Each scene shows the same named points in several views. A view is turned or mirrored, shifted and resized as a whole, has a little noise and may leave points out.

Scene 1
View 1
j_75: [33, -3, 28, -2, -8, 11, 34, -10, 3, 11, 6, -2, 6, -9, -18, -13, 8, 23, -21, 8]
j_808: [1, -9, 19, 6, 5, -16, 1, -11, 5, 0, -7, -5, -15, 5, -14, -10, 1, -20, 2, 16]
j_570: [9, -1, 16, 9, 16, 2, -3, -9, 6, 18, 8, -2, -17, 0, -19, -27, 9, -16, -4, 21]
j_426: [12, -2, 18, 16, 14, 2, -3, -7, 9, 16, 6, -6, -16, 5, -19, -24, 5, -23, -2, 18]
j_977: [-6, 0, -1, -23, -9, -27, 18, -15, -22, -14, 2, 14, -5, -3, -9, -9, 12, -2, -7, 16]
j_972: [7, 0, 12, -1, 10, -7, 9, -8, -6, 6, 6, 2, -11, 0, -12, -20, 14, -8, -7, 15]
j_134: [13, -4, 11, -1, -16, -15, 18, -9, -8, -13, -5, -3, 3, 9, -10, 2, 0, -16, -1, 3]
j_98: [-1, -4, 10, -12, 2, -24, 16, -6, -18, -12, -2, 1, -8, 3, -2, -4, 18, -3, -5, 8]
j_997: [18, -3, 19, 4, -4, 3, 13, -13, 6, 11, 4, 0, -3, -2, -22, -18, 0, -6, -7, 15]
j_390: [9, -4, 17, -12, -4, -13, 23, -11, -10, -4, 0, 3, -3, -4, -9, -7, 12, 9, -11, 11]
j_954: [44, -5, 31, 9, -4, 8, 42, 5, -8, 2, 3, -17, 12, 5, -2, 2, 19, 20, -18, -11]
j_757: [35, -6, 30, 19, -3, 9, 21, -3, 8, 10, 1, -16, 3, 6, -13, -7, 4, -5, -8, 1]
j_956: [18, -3, 20, -9, 5, -16, 38, 6, -29, -13, 3, -9, 2, 3, 11, 7, 34, 21, -15, -8]
j_51: [6, 10, -6, -4, -5, -1, 4, -18, -5, 10, 16, 17, -6, -1, -24, -30, 3, -20, -6, 24]
j_950: [17, 0, 11, -5, -9, -3, 22, -12, -6, 2, 6, 4, 2, -1, -16, -13, 6, 1, -12, 11]
j_798: [12, 4, -1, 12, -9, -7, 0, -10, -3, 0, 5, 0, -5, 14, -19, -15, -4, -39, 4, 12]
j_995: [24, -8, 37, 5, 18, -1, 27, 6, -7, 6, 1, -18, -7, 1, 2, -6, 28, 20, -16, -1]
j_72: [20, -19, 49, -3, 8, -8, 32, -7, 6, 1, -14, -15, -6, -10, -6, 2, 15, 33, -18, 5]
j_534: [6, -4, 15, -12, 4, -24, 28, 2, -26, -16, -2, -4, -3, 4, 6, 4, 27, 9, -9, -1]
j_529: [9, 4, -3, -2, -7, -8, 10, -13, -12, -1, 10, 7, -3, 6, -16, -17, 6, -21, -3, 14]
j_735: [34, -3, 24, 4, -14, 5, 31, -6, -2, 2, 2, -6, 9, 0, -12, -4, 6, 8, -14, 0]
j_11: [38, -5, 25, 16, -14, 8, 24, -5, 5, 4, 1, -14, 10, 9, -16, -4, -2, -8, -8, -1]
j_704: [30, 0, 10, -18, -36, -4, 46, -16, -13, -10, 3, 10, 21, -6, -17, 1, -2, 19, -18, 1]
j_425: [11, -7, 19, -12, -3, -17, 29, -7, -16, -9, -2, 0, -1, -3, -4, -1, 16, 14, -13, 7]
View 2
j_798: [8, 19, 17, 5, 5, 5, -9, 5, -8, 10, 1, -10, 3, 20, 17, 6, -5, -6, -3, 8]
j_426: [2, 23, 14, 7, 3, 1, -17, 3, -8, 5, -7, -12, 0, 10, 23, 2, 4, 6, 7, 0]
j_529: [11, 15, 18, 7, 9, 6, -9, 3, 0, 2, -1, -4, -4, 15, 14, 5, -4, 0, -8, 5]
j_995: [-4, 7, 1, -2, 0, -6, -4, -4, 5, -8, -12, 3, -7, -6, 8, 11, 14, 12, 6, -5]
j_757: [-6, 20, 12, -5, -3, -6, -6, 0, -6, -7, -8, 1, 5, 7, 8, 5, 9, -1, 6, -1]
j_51: [11, 20, 24, 12, 13, 8, -18, 5, -2, 0, -5, -6, -6, 15, 17, -1, -7, 4, -7, 3]
j_425: [9, 9, 9, 0, 9, 4, -9, -2, 10, -8, -6, 6, -5, 6, 7, 12, 6, 7, -11, 0]
j_956: [5, -4, 0, -2, 4, -1, 6, -4, 13, -6, -6, 9, -12, -4, 1, 17, 8, 7, -6, -1]
j_390: [9, 10, 9, 1, 10, 4, -12, -2, 8, -7, -7, 3, -3, 6, 11, 12, 8, 8, -9, 0]
j_72: [-1, 13, 0, -8, 2, -4, -14, -8, 7, -17, -14, 8, 3, -3, 9, 16, 23, 13, -1, -7]
j_134: [9, 13, 10, -4, 5, 3, -5, 0, 1, 1, -1, 1, 4, 15, 10, 14, 4, -5, -10, 7]
j_704: [9, 13, 18, -7, 8, 2, -4, -2, 10, -22, -5, 18, 0, 12, -5, 8, 3, -4, -21, 0]
j_98: [12, 4, 4, 3, 10, 7, -7, -2, 8, 4, -3, -1, -5, 8, 13, 17, 5, 7, -10, 4]
j_11: [-4, 20, 14, -6, -3, -6, -3, 0, -6, -8, -6, 4, 6, 10, 5, 6, 6, -7, 1, 0]
j_808: [8, 18, 8, 1, 5, 5, -17, 1, -3, 8, -4, -10, 5, 13, 23, 13, 8, 4, -1, 5]
j_954: [-8, 9, 5, -10, -4, -10, 5, -5, 4, -18, -10, 14, -3, -3, -4, 9, 12, 0, 2, -5]
j_534: [9, -2, 0, 0, 8, 3, 0, -4, 12, 1, -4, 4, -8, 1, 8, 20, 7, 8, -9, 3]
j_950: [7, 16, 16, 2, 7, 3, -11, 0, 3, -7, -6, 3, -2, 9, 9, 6, 3, 4, -8, 1]
j_972: [7, 15, 12, 7, 9, 4, -14, 1, 1, 2, -7, -6, -6, 7, 17, 7, 3, 9, -1, 1]
j_735: [0, 16, 13, -5, 1, -4, -4, -2, 1, -14, -8, 9, 1, 7, 2, 7, 7, -1, -4, -1]
j_977: [19, 6, 11, 5, 16, 12, -12, 0, 11, -1, -3, 1, -7, 12, 13, 15, 1, 7, -18, 5]
j_997: [4, 23, 20, 4, 7, 2, -17, 2, -3, -8, -9, -1, 0, 10, 13, 0, 3, 4, -2, -2]
j_75: [-1, 18, 16, -2, 4, -4, -11, -2, 3, -21, -13, 10, -2, 2, 4, 2, 8, 5, -4, -6]
View 3
j_757: [-2, 4, 18, -6, 13, 3, -10, -4, -3, 11, -12, 26, 16, 10, 8, -21, -5, 13, -31, -17]
j_134: [5, 11, 15, -4, 6, -18, 11, 30, -11, -7, 3, 19, 13, 14, -7, -22, -5, 27, -15, -13]
j_950: [10, 2, 13, 1, -6, -7, 3, 24, -17, 4, -9, 12, 7, 3, -4, -14, 6, 20, -24, -24]
j_534: [-11, 17, -2, -26, -24, -10, 18, 35, -6, -14, 0, 18, 5, 19, -11, 1, 7, 23, -16, -26]
j_425: [3, 10, 4, -11, -18, -9, 7, 28, -17, -7, -8, 11, -2, 10, -5, -8, 8, 21, -24, -28]
j_735: [-2, 12, 10, -8, 2, -1, -5, 1, -15, 4, -10, 19, 7, 10, 2, -18, 0, 16, -31, -26]
j_956: [-22, 25, -7, -34, -27, 1, 13, 16, -8, -11, -5, 22, 6, 22, -11, 3, 8, 19, -22, -32]
j_808: [15, -9, 24, -1, 0, -21, 10, 48, 12, -2, -5, 20, 11, 9, 8, -16, -1, 15, -15, -5]
j_11: [-1, 8, 20, -2, 16, -2, -8, 1, -7, 9, -7, 25, 17, 12, 5, -25, -8, 17, -27, -16]
j_72: [-3, 10, 1, -33, -11, -8, -10, 12, 3, -10, -24, 19, -15, 13, 22, -9, -1, 3, -42, -25]
j_704: [4, 26, 2, -3, -1, -7, -3, 3, -50, -8, -7, 5, -5, 7, -12, -23, 1, 31, -32, -36]
j_51: [26, -18, 27, 23, -10, -11, 9, 40, -17, 16, -7, 7, 16, -7, -11, -11, 14, 23, -14, -21]
j_798: [15, -8, 31, 16, 11, -15, 14, 39, -1, 10, 6, 23, 29, 7, -9, -22, -1, 27, -6, -6]
j_98: [3, 6, 8, -13, -19, -17, 19, 45, -5, -10, -1, 16, 5, 12, -7, -6, 8, 23, -14, -20]
j_972: [11, -12, 19, 0, -15, -8, 9, 38, 2, 8, -9, 17, 12, 4, 0, -5, 12, 15, -18, -19]
j_75: [5, 5, 9, -7, -6, 3, -13, -1, -19, 8, -21, 14, -1, 2, 6, -12, 4, 11, -38, -33]
j_570: [19, -24, 28, 9, -8, -6, 3, 38, 12, 18, -15, 19, 16, -3, 9, -7, 11, 8, -20, -14]
j_997: [16, -10, 22, 7, 1, -8, -3, 24, -8, 10, -14, 15, 9, 0, 6, -17, 3, 14, -26, -18]
j_995: [-12, 5, 4, -29, -18, 7, -3, 10, 12, 3, -17, 26, 7, 15, 10, 2, 6, 4, -30, -25]
j_977: [12, 7, 8, -1, -23, -20, 20, 49, -25, -11, 0, 4, -1, 8, -16, -6, 11, 28, -13, -25]
j_426: [16, -22, 30, 8, 0, -8, 2, 34, 15, 18, -11, 23, 22, 1, 8, -10, 5, 10, -17, -8]
j_954: [-17, 19, 4, -24, -2, 11, -9, -13, -8, 4, -13, 26, 12, 18, 2, -11, -1, 13, -32, -29]
View 4
j_954: [-2, -1, 3, 23, 18, -14, -11, -23, 3, 17, -11, -16, -36, 3, 12, 24, -23, 26, 11, 15]
j_529: [-3, 15, -9, -21, 13, 6, -6, 1, 2, 2, -24, -15, -6, 22, 15, 17, -3, -17, -11, 11]
j_425: [0, -1, 4, -7, 11, -7, -21, -16, 2, 3, 1, -15, -11, 16, 22, 24, 0, 1, 2, 17]
j_950: [-3, 4, -7, -6, 14, -1, -6, -11, 3, 7, -10, -9, -10, 18, 17, 18, 0, -6, -3, 13]
j_997: [-6, 3, -11, -4, 15, 3, 8, -4, -3, 10, -9, -2, -14, 12, 7, 8, -4, -13, -8, 8]
j_956: [4, 1, 23, -3, 9, -15, -40, -17, 4, 5, -2, -25, -24, 11, 22, 32, -16, 21, 11, 24]
j_98: [-3, 9, 13, -25, 7, 1, -28, -5, -4, -8, -2, -23, -8, 16, 21, 19, -7, -8, -1, 17]
j_51: [2, 14, -17, -23, 13, 6, 1, 7, 3, 12, -22, -4, -1, 28, 10, 12, 9, -26, -18, 11]
j_72: [-7, -16, 15, 12, 11, -8, -13, -24, -11, 8, 26, -3, -26, -4, 11, 10, -10, 12, 9, 15]
j_75: [0, -9, -9, 17, 17, -11, 1, -21, 3, 22, -2, 1, -21, 11, 12, 19, 0, 8, 2, 15]
j_757: [-13, 4, -7, 13, 18, -1, 9, -10, -5, 9, -15, -10, -31, 1, 4, 9, -23, 3, 2, 6]
j_972: [1, 9, 4, -19, 10, 2, -9, 5, -6, 11, -6, -8, -13, 15, 6, 9, -6, -14, -9, 14]
j_570: [-1, 12, -2, -16, 10, 6, 4, 14, -8, 19, -9, 1, -15, 11, -6, -2, -9, -21, -15, 11]
j_426: [-5, 12, -1, -18, 11, 9, 8, 15, -12, 12, -8, 1, -17, 7, -6, -7, -13, -25, -15, 8]
j_735: [-6, -1, -9, 13, 17, -7, -1, -21, 2, 9, -12, -12, -23, 9, 15, 21, -11, 9, 4, 9]
j_390: [-2, -1, 3, -11, 11, -3, -17, -13, -1, 2, 3, -12, -10, 14, 19, 18, 0, -4, 0, 16]
j_134: [-16, 9, -6, -12, 13, 5, -8, -12, -1, -14, -16, -24, -13, 14, 23, 20, -14, -7, 0, 7]
j_798: [-13, 23, -14, -21, 15, 13, 5, 8, -2, -7, -32, -19, -11, 17, 11, 10, -15, -23, -12, 4]
View 5
j_529: [-20, 0, -7, -3, 4, -1, 13, -10, 13, -3, 12, 18, 4, -12, 10, -5, 3, 14, 8, -3]
j_98: [-27, 14, 10, -4, -4, 1, 11, -6, 2, 2, 0, 21, 5, -5, -10, 4, -16, 11, 9, -21]
j_977: [-36, 8, 15, -3, 0, -5, 20, -10, 1, 11, 10, 22, 7, 3, -3, -12, -8, 13, 20, -18]
j_534: [-25, 14, 8, -17, -11, -1, 11, 1, 1, 8, -8, 23, 7, 4, -18, 6, -31, 10, 5, -33]
j_757: [5, 3, -36, -19, -27, 6, 2, -10, 0, -6, 3, 8, 9, -11, -5, 22, -3, 30, -6, -4]
j_75: [-6, -11, -35, -19, -33, -15, 19, -16, -9, 7, 3, 10, 13, 6, -14, 8, -7, 40, 6, -12]
j_11: [4, -1, -35, -26, -27, 12, 1, -6, 4, -2, 7, 9, 11, -7, 1, 15, -3, 30, -1, -2]
j_798: [-13, 6, -10, -4, 7, 14, 2, -9, 17, -10, 14, 16, 2, -22, 18, 3, 10, 12, 3, 6]
j_995: [-5, 5, -22, -13, -27, -15, 11, -9, -6, -4, -17, 15, 10, -6, -30, 25, -28, 24, -10, -26]
j_425: [-23, 4, -4, -13, -16, -7, 17, -9, -4, 9, 2, 18, 10, 6, -12, 1, -15, 24, 12, -21]
j_954: [2, -5, -37, -37, -36, -2, 6, 0, 0, 7, -8, 13, 11, 6, -17, 16, -27, 32, -5, -23]
j_704: [-18, -9, -18, -38, -30, 4, 19, -4, -4, 26, 17, 13, 13, 25, -1, -11, -10, 39, 25, -16]
j_134: [-16, 11, -4, -17, -11, 20, 3, -3, 5, 4, 11, 15, 6, -6, 4, 5, -3, 18, 10, -10]
j_735: [-3, -4, -28, -27, -27, 2, 9, -8, -1, 6, 4, 10, 11, 3, -6, 9, -10, 32, 4, -12]
j_426: [-5, 3, -22, 11, -3, -8, 8, -20, 6, -20, 4, 12, 5, -30, 0, 17, 9, 17, -8, 4]
j_390: [-21, 6, -2, -8, -16, -7, 16, -12, -7, 6, 3, 16, 10, 1, -12, 4, -10, 23, 10, -18]
j_570: [-9, 1, -20, 15, -2, -17, 14, -23, 4, -17, 3, 12, 6, -26, -3, 13, 8, 18, -6, 4]
j_972: [-20, 3, -6, 8, -1, -18, 16, -17, 4, -10, -3, 18, 5, -16, -10, 8, -6, 14, -1, -11]
j_950: [-15, -2, -15, -11, -14, -6, 16, -12, 0, 4, 8, 14, 9, -1, -2, 0, -3, 26, 10, -8]
j_808: [-15, 18, 1, 9, -6, 9, 5, -14, -2, -12, 8, 12, 7, -24, -2, 15, 7, 13, 1, -3]

Which points are out of place in each view (at most two, in the order of its rows)? Write none if all are in place.
view 1: j_425
view 2: j_954, j_997
view 3: j_757
view 4: j_426
view 5: j_972

Scene 2
View 1
j_328: [3, 8, 0, 8, 3, -2, 5, 10, -15, 12, 8, -5, -7, 12, -18, -3, -5, -13, -6, -11]
j_818: [3, 1, 0, -9, -1, 17, -6, 9, -30, -4, -16, 3, 16, 5, -11, -12, 16, 12, 11, 7]
j_947: [-1, -7, 0, -6, -10, 9, -2, 5, -25, -7, -11, 16, 8, 21, -27, -31, 18, 24, 2, 8]
j_927: [9, 2, -3, -7, 5, 4, 14, 16, -22, 8, 18, -13, 2, 14, -8, -3, -6, -27, -12, 5]
j_632: [-2, 2, 2, 15, 3, 9, 6, 4, -8, 12, 4, -10, -6, 7, 2, -4, -1, -14, -7, -5]
j_906: [4, 22, 6, 10, 7, 10, -17, 9, -21, 13, -23, -9, 7, -15, -10, 20, 4, 0, 23, -22]
j_132: [5, -1, 1, -2, -4, 8, 7, 11, -22, 1, 2, -2, 5, 16, -17, -19, 6, 0, -4, 6]
j_850: [4, 13, 8, 11, -2, 5, -1, 13, -19, 9, -12, -8, 5, 0, -18, 1, 3, 0, 10, -13]
j_800: [8, 17, 7, 6, 0, 0, 0, 19, -25, 10, -7, -11, 7, 1, -27, 4, -1, -4, 11, -15]
j_384: [2, 10, 4, 17, 2, -3, 6, 8, -9, 16, 7, -9, -10, 10, -15, 0, -6, -14, -5, -17]
j_239: [5, -2, -2, -3, 0, 4, 11, 11, -19, 3, 12, -4, 1, 19, -14, -14, 0, -12, -12, 5]
j_286: [3, -4, -3, -4, 1, 8, 7, 8, -21, 2, 6, 0, 2, 17, -11, -14, 3, -7, -8, 8]
j_903: [-1, 7, 6, 17, -8, -4, 4, 9, -13, 10, -3, 0, -5, 15, -30, -12, 1, 5, -1, -14]
j_452: [-5, 0, -1, 16, 5, 7, 1, -1, -5, 11, 3, -1, -9, 9, 2, -5, 1, -10, -8, -6]
j_617: [-2, 10, 4, 20, 1, -2, -1, 4, -7, 16, -1, -3, -11, 7, -17, 1, -2, -6, -1, -20]
View 2
j_906: [-17, 24, 27, 18, 12, -14, 10, 9, -37, -8, -15, -21, 20, 6, -20, 4, -6, 7, 23, -1]
j_818: [5, 1, 7, 23, -5, -14, 28, -3, -9, 37, 1, 20, 10, -7, -26, -4, -13, -7, 19, 0]
j_947: [17, -6, 9, 18, -22, -2, 22, 0, 0, 54, 4, 47, 18, -21, -15, 9, -19, 4, 9, 0]
j_286: [9, 4, -6, 13, -11, 11, 6, -1, 13, 18, 17, 19, 5, 2, -16, -1, -13, -8, -6, 6]
j_632: [17, 23, 0, 9, 6, 24, -6, 2, 4, 1, 6, -2, 5, 16, -13, 4, -6, -1, -4, 14]
j_850: [0, 18, 13, 2, -5, -5, 10, 7, -20, 3, -2, 0, 15, 4, -10, 12, -13, 10, 16, -1]
j_927: [0, 8, -18, 2, -8, 12, -1, -1, 21, -6, 30, 2, -4, 16, -13, -6, -13, -12, -13, 6]
j_452: [19, 25, 5, 17, 4, 30, -11, 4, 3, 6, 3, 3, 12, 10, -14, 6, -5, 3, -10, 18]
j_239: [8, 5, -11, 3, -13, 13, 2, 1, 17, 9, 23, 16, 3, 6, -10, 0, -15, -5, -9, 5]
j_617: [4, 26, 15, 7, -4, 21, -12, 13, -10, -7, -1, 2, 21, 5, -5, 16, -9, 15, -4, 8]
j_800: [-13, 12, 11, -4, -11, -10, 9, 9, -18, -8, 6, -2, 15, 5, -8, 11, -15, 10, 13, -8]
j_903: [9, 15, 13, -2, -18, 13, -3, 13, -7, 9, 5, 20, 21, -4, 1, 23, -17, 19, 1, 1]
j_132: [12, 3, -5, 6, -15, 4, 12, -1, 8, 23, 16, 23, 5, 1, -13, 4, -16, -2, 0, 3]
j_384: [3, 19, 3, 0, -7, 19, -10, 9, 1, -11, 13, 2, 11, 11, -5, 12, -12, 9, -8, 5]
View 3
j_850: [5, -3, 7, 9, 3, 19, 6, 0, 11, 12, -12, -5, 17, -7, 1, 2, -4, -10, 9, 6]
j_903: [-4, -9, 12, 12, 1, 30, 11, 3, 10, 3, -1, -2, 24, 2, 3, 3, 8, -33, 9, 12]
j_132: [-8, 2, 4, 24, -1, 18, 6, 6, 9, -15, -9, -2, 14, -4, 13, 10, 24, -16, 1, 4]
j_617: [-2, -12, 18, 10, 5, 19, 15, -8, 8, 10, -6, -15, 19, 7, -2, -13, 3, -28, 7, 10]
j_632: [-5, -10, 10, 24, 5, 7, 19, -10, 3, 0, -15, -21, 15, 4, 7, -15, 19, -16, 4, 2]
j_286: [-8, 0, 7, 27, 0, 12, 7, 3, 9, -18, -10, -7, 9, 1, 11, 3, 25, -16, -2, 4]
j_947: [-12, -7, -13, 19, -16, 27, -4, 16, 12, -26, -4, 15, 7, -19, 5, 23, 16, -32, 2, 4]
j_239: [-8, 4, 16, 27, 4, 16, 12, 2, 9, -15, -8, -10, 14, 7, 15, 2, 30, -16, -1, 7]
j_328: [-1, 0, 22, 17, 8, 18, 13, -3, 10, 0, -6, -13, 16, 12, 7, -6, 15, -19, 2, 11]
j_452: [-8, -16, 8, 23, 2, 8, 18, -10, 4, -3, -14, -20, 12, 4, 1, -17, 16, -26, 1, 2]
j_384: [-1, -3, 23, 17, 9, 18, 16, -6, 7, 5, -7, -16, 21, 11, 8, -9, 13, -20, 4, 11]
View 4
j_818: [-7, 1, 19, -2, -14, -14, -12, -4, 6, 9, 23, 16, -8, -9, 16, 45, -14, -14, 5, -18]
j_850: [1, -7, 2, 7, -6, 8, -12, 10, 13, -1, -10, 16, -14, -18, 1, 33, 2, -13, 4, -2]
j_286: [-19, -3, 12, -5, -12, -17, -21, 8, 10, -5, 14, -5, -15, -5, -1, 13, -20, 3, -5, -9]
j_239: [-19, -5, 6, -5, -7, -17, -25, 13, 8, -7, 8, -11, -21, -6, -8, 4, -17, 5, -7, -9]
j_800: [1, -11, -2, 10, 1, 5, -17, 14, 4, -1, -12, 14, -17, -24, -6, 26, 10, -18, 3, -9]
j_903: [-2, -1, 8, 11, -18, -2, -18, 20, 24, -19, -4, -3, -23, -13, -10, 28, 6, 0, 5, 0]
j_452: [-16, -10, 7, 2, -18, 2, -14, 11, 27, -12, -5, 5, -8, -6, 2, 6, -23, 10, -7, 17]
j_384: [-10, -11, -2, 5, -7, 3, -21, 20, 16, -12, -14, -1, -20, -12, -12, 3, -5, 3, -7, 7]
j_617: [-4, -11, 3, 14, -17, 11, -17, 20, 26, -18, -16, 9, -14, -13, -7, 12, -2, -2, -1, 14]
j_927: [-24, -14, -2, -8, 3, -13, -27, 13, -1, -1, 0, -9, -19, -8, -10, -10, -22, 2, -13, -6]
j_906: [5, -19, -2, 17, -4, 23, -8, 5, 9, 8, -19, 44, 2, -25, 11, 32, 3, -29, 4, 7]
j_328: [-10, -11, 2, 6, -9, -1, -23, 20, 12, -13, -8, -1, -18, -13, -12, 3, -5, -2, -5, 3]
j_132: [-15, -1, 13, -4, -12, -18, -22, 11, 10, -7, 14, -8, -20, -6, -4, 18, -14, 2, -2, -12]
j_632: [-17, -10, 0, -1, -9, 3, -13, 11, 20, -6, -10, 3, -13, -7, 0, 5, -23, 11, -8, 13]

Which points are out of place in each view (at most two, in the order of its rows)? Write none if all are in place.
view 1: j_384
view 2: none
view 3: none
view 4: j_132
